Points, in no order, along strands that fork and pass close to each other.
Two points are linked if the straight distance between their rows is under 46.6. Some points are linked to none.
dod: [-21  24  -6  -4 -19 -10   2 -10   4 -10  -8 -17  13  -4  -2   3  -4   7
   3   5  -8]
nudot: [ 16   7  -9  11 -13  -5  -8   4  20  -5   5 -24   3  -7  16 -23   0   7
  -8  27 -24]
goned: [ -4 -18  19 -10   1  -4  -8  -7  -2  -9 -17 -13 -17   5  -9   8  -3   5
   6  -5 -24]
feneg: [  9  24 -18  12  -4 -10   1 -21  17  15   5 -15  -2   5   2   0  -3  10
   1  28   3]
donu: [ -8 -14  -3  -8   0   7   6  14 -27  -2  -9   2   7 -27 -21  -7  22  -3
 -14 -25  -4]
gebag: [  1  12 -24   3  -1  -2   8 -16  -5  -4  10  19  23   4   9 -11  -3  -3
  16  33 -14]
rufon: [ -7   3  -6 -12  10  -2  -1  -3 -14  10  -8   7  23  -6 -17 -16   2  -1
  -2   4   4]
Voku: [ 21 -16   4   3  10  -6  -5  12  19  -4   4   4  -5  -9  -7   1 -17  -7
  19  14   4]
bef: [-27  -6  18 -15   6   9  -2 -12 -10   5   5  -3 -18  -1  18   1 -21  -2
  -9  -4  -3]
gom: [ -3 -19  12  -1   1  -7   6 -17   9  -4   1 -21 -17   9   5   5   1   7
  14   8 -15]
Nuz: [-33   5 -10   5   8  -3  16   1   1  -8  19  21  16   4  -3  15   7  -3
  16  -1  -8]
dige: [  0   5 -11  -1  15 -15 -14  -6 -18   8 -17  11  10   2  -8 -10  -7   8
  14  16   4]
nuno: [-21  10   5   8  13  -1  16 -35 -11  -5  14   4  -5  -4  15   4  15  16
   2  -3  -2]
saze: [-12 -12  -1   4  29   9  10  12 -24   7  -5   6   3 -19 -15  -9   4  -5
  -2 -31   5]
mir: [-11  25  -4  -9   2  15  -3  -6   3  -3  18   4  -6   2   5 -17 -13   2
 -13  26   3]
siso: [  8 -10  25 -17   6   2 -11   3  -1   5   0  24  -5   0  -1   3  10  12
   9 -20   8]
Pum: [  9  -1   2  -8 -11   6  12   9   9  -2  13 -18  26 -10 -20 -10  19   5
  -3   3   0]
kelel: [-10  24   0  -2 -16 -19  12 -15  -7   0   6  -6   8  12  16  -3  -8 -12
 -17 -23  -9]
pufin: [-25   4  17 -29  -5  17   5 -20  -4   4  22   1 -17   1   4  12  -3 -10
  -8   2  -4]
Zela: [ -2  18 -15  -2  -6  10  -2  -8   8   3   6   6  15  19  16 -11   3  -3
 -11  22  10]
tima: [-11 -11  19 -17  -9  27   0   8 -13 -15 -11   5  -8  -2   6  24   1   2
  -1 -11   6]
zame: [  0  -8  21  -2  13  10  -8   2  -8 -10 -15  25 -14  -7   7  -2   2  11
  -5 -25  25]
veril: [-38  11  -1 -24  -7  20   5  -7 -18   8  10   2 -18   1  -6  13   6 -25
 -13 -13  -8]
degit: [ -2  -4 -18   2   7  -6   9  -3  -3   0   4 -16  13   0   7 -19 -13   0
   2  28 -25]
buve: [-24 -17  13 -13   7  20  -6  18  -9   8  -4  -1 -17 -13  16  -7 -24  -1
  -6   1   2]
bolem: [-13   7   7   6  -4 -24  11 -30 -10   1  11   9  -6  -9  17   2  -4   3
   4   3  -8]
fomip: [-13  10  14 -12 -28 -10 -16   3 -17  14  -8   1  -1   2   1   5  10 -10
  -5 -16   9]
dolub: [ 16  -8  21  12   1  -6  -4  13  11  -7   6   1 -24 -19  -4   0  -8  -2
  13   2  16]
noni: [ 19  -9   3 -12   7  -9  -5  10  21  -4  -6  14  -3  14   6  -5 -18   6
 -16  -2   0]
nof: [-33  -5   1 -11  -3  -4   9  -3 -10   3 -17 -11  -1   1 -23  -2  11 -21
  -1 -23  -4]
Kel: [ -6   1   3   2  -1  -4   6   7 -25   8   8  -6   3 -11   1 -23  10 -13
 -21  14   9]
togur: [ -6  18 -11  -6 -17  -4  -6 -17  11  14  -9 -18   5   5  -1   5   4  22
   0  20  -2]
dofit: [ -1  10 -12  16  -6 -27   1 -24  -7   8  15  21  -9  -3   4   0  -8  -5
   3  26   1]
bemoz: [-34  -1  -3 -11  11   7   5  -1 -10  -7 -16   7   0  -2 -10   6   5 -13
  -3 -11  13]
pufe: [-18   9  -3   8   2   0  13 -18  -3   9   1   2  15  -1  10   6  13  25
  -8  -5   9]
pelof: [ -2  -2  16 -15   7  -4   2   9   0   0   0  -9   1  -2  -9 -16 -18  -9
 -11  -8  -1]
dup: [  8  -5  -5   4  -3 -11  -1   8  13   5  -6 -21  14  -5  10 -19 -11  -1
  -8  34  -5]
noram: [ -5   6  19 -18  -9  -3 -20  -8 -21   7   2  19  -6  -9   1  10  13   3
   6 -18  13]
nuka: [  5  13  -8   0  -5 -14  -3  -9  18  -5  -4  -4  11  31   1   5  -3  -8
   0 -14 -13]
nite: [  4   5  -3  12  -4   2  -9  23 -12 -11 -13  18  15   4   5   6  -1  -4
  -7 -27   2]
nela: [ -7  22  -5  13  -1 -22  18 -12   6   2  -3 -21  12  21   5   6   0  -5
   2 -23  -7]
Fet: [-11   9 -26   9   9 -17  -4 -15  -3   9 -12  17  20  10   4 -11  -7  -3
  15  15 -14]
tabin: [-12 -10   2  -6  20  33   4  12 -20   0  -3 -14  -9 -10   5   3 -21  -8
   3 -13  -1]
por: [ -1   8 -10  18   1 -18  -1 -14  11   8   6  -6   5  -4  -1 -12   9  11
   1  22  25]
Gefid: [-17  11 -11  12   6  -9   7  -1 -17   1  19  23   8   0  -1   9  -9 -18
  14   3 -12]
Gafi: [  6  -8  -6   1  13   7   7  -8  -1  -3  -5 -25   5  10  -1  -3  -3   4
   8  13  -9]
Nadaf: [ 30 -13 -10   4   4   0   5  15  14  -9  -2 -13   6  -8 -10  22  -6  -1
  27  16   2]
Nadu: [ 13 -11  29  -4   3  -3   4   3  12 -11  13  -3  -3 -24  -6  -7   8   6
  -6   7  19]
fera: [ 11  -7  -5   5  -9  -6 -11   9  34  21   8  -9 -16   9  -6  -5  -7  14
 -11   3  -3]
nemud: [ 24   9  -5  16 -17  -8  -9  11  28   5   2 -19  -4   1  -1  -6   1   4
 -14  12 -10]
rer: [-11  -5   7  -1  -8   3  -8  -2   5  13 -20  -7  -7  23   3   9   8  -1
   6 -14  17]
fuv: [ 16   3 -13  15   3   8  -7  -6  13   3   7  -8   3   4   0  -4  14  10
  13   3  22]
ziv: [-17 -10   6 -11   3   2   5  12   1   7   3 -10   4   0 -17 -10  -2 -18
  -2 -30  -3]
ginot: [  8   2   2   0   4  11   2 -14   2   7  11  -6  10 -11   7  -5  12  29
   5  -7  16]
gufa: [ 40  -4  -6  29   6  17  -7  20   3 -17   5   1 -14 -13  -4   9   8  -1
  -4  -2  -2]
dat: [ -6 -19  12  -7  -3  33   3  17  -5   6 -17   0  -5  -6  14  19 -11  22
  -6  -4  -7]
Disif: [ 15   9   0   7   3   3 -20  -6   4   0  -2  15   2   8   2   1  16   2
  21 -10  18]
bilir: [ 18  -3 -14  -8   7  -1   9   1  22 -11  -5  -5   7  37   0  -4  -2 -11
  -1   5  -2]
mub: [ -6 -20  21 -18  -7  14  -3  -8 -11  -5 -30 -10 -11  -7  -5  10   0   9
   5  -6   5]
fom: [  3  -2   3  -3  13  31   2   8 -18   7  -2 -12  -8  -6  10  14  -6  18
   0 -18   3]
Nefid: [  3   9  -8   9  -7   1 -17  10  -8  -7   3  24  -1   8  13  16   1  -5
   8 -10   5]
nanis: [ 30  -6  -8  19   2  12 -10  22  12  20   4 -13  -3   1   8   9 -10   7
  18   1   8]
Gepe: [ -8   1   4  -8   1   6  -2 -11  18  -9  16   4 -10  -5   4 -19  10   5
 -17  18   1]
kuf: [ 26   2   1   9  -3   9  -3  12 -13  -4   4  -9 -18  -7  -3  -4  15   3
  -8 -13   5]
girur: [ 11  -3  14 -11  -5   1  -9   0  24  -8   8   3 -16  -8  -4 -14  13  16
 -13   2  11]
fude: [ 18   8  -9 -12   6   7  -2  -4  10  -1  11   7   4  32  -3  -4  -4 -13
 -18  17   5]
zuli: [ 43  -1 -16  35  -5 -10  -7  22   6 -12 -12  -5  -4  -4   5  13   0  -2
   3   5  -4]
ditak: [-38   0  -7 -15  -7   1  15  -3 -15  13   8  -7   0  -9 -21   7  11 -29
 -17 -13  -7]
bifes: [ -9  15 -12  13  -4 -15   6   0  -2   2  21   7  -1  -5  -2  -2 -18 -15
  -1  25  -3]
tunoz: [ 15 -26   1   2 -12  14   5  27   2   2 -36  12 -21   8  -6  -4   8  12
 -10 -18  -8]
Buru: [ 10  -2   3  -2  -3   2   9   1 -27  -3   2  -9   2 -10 -14   3  28  -5
 -15 -17  -1]
velu: [-12  14   6 -11 -24  -4  -4  -7 -19  -8 -13 -13  -4  -9  -8   7   5 -10
   1  -1   1]
Rolut: [ 42 -11 -11  26   2 -22  -5   4  18 -15  -2   5   9  -2   7   9   1 -16
   2  -1 -10]
nudiz: [ 18  -7  -2  15   0 -13   8   1  14 -20   2  -1  17  -6 -12  15   7 -12
  32  13  -6]
Rop: [-14 -13   0   6  18  -2   7   2 -17   4  -5  10   6  -3 -15   0   1  -9
   7  -5  11]
lumif: [  9 -14   3  10  -8   5 -10  23   7  -2 -19  16 -18  12   2   8  -5  15
  -1 -13   1]
luron: [  8  11   2   2  10  -7   4   4  10  -2  -2   5  -1   2  -4 -11 -13  10
 -21  -8  -8]
kozom: [ 15  -4   3 -13  -4   6 -21  17   2  11  -6  15 -19  17   1   2 -25   7
  -4   0  -2]
Mura: [-23  -8   4   7   3   7  14  12  20  -7  15   9  10  -7  -3  12  -3   2
  16 -11   5]
pogif: [ 10  -5 -12 -12   7  -1  -2  -5  -4  -2  11  21  20  17   5  -3   2   0
  11  18 -20]
zilun: [ 24  -6   2  15   0 -32   7  -6  10 -11   7   0  20  -1  13   3   8 -14
  10  10 -12]

A fork is a point with three links, a tip a point with one. Leave the first point through the second and follow the links. Name the first fork or tip that comes.
Nadu, girur -> kelel
Mura, Nuz -> fuv
bef, buve -> fera
degit, Gafi -> nof
kelel, nela -> Rop

Follow the links from the first point to the second, and from the first to the third. Name the last point that the two ways share.
tunoz, fude, fera -> nof
bilir, veril, pelof -> nof
Fet, nudot, bilir -> Rop
girur, fom, gebag -> Rop
noram, nite, dofit -> fuv

A fork is a point with three links. Follow the links from the first point to the second and name the forks in between, in order.
Mura, dod -> fuv
Gepe, ditak -> Rop, nof
lumif, bef -> nof
nudiz, gebag -> Rop
noni, girur -> nof, Rop
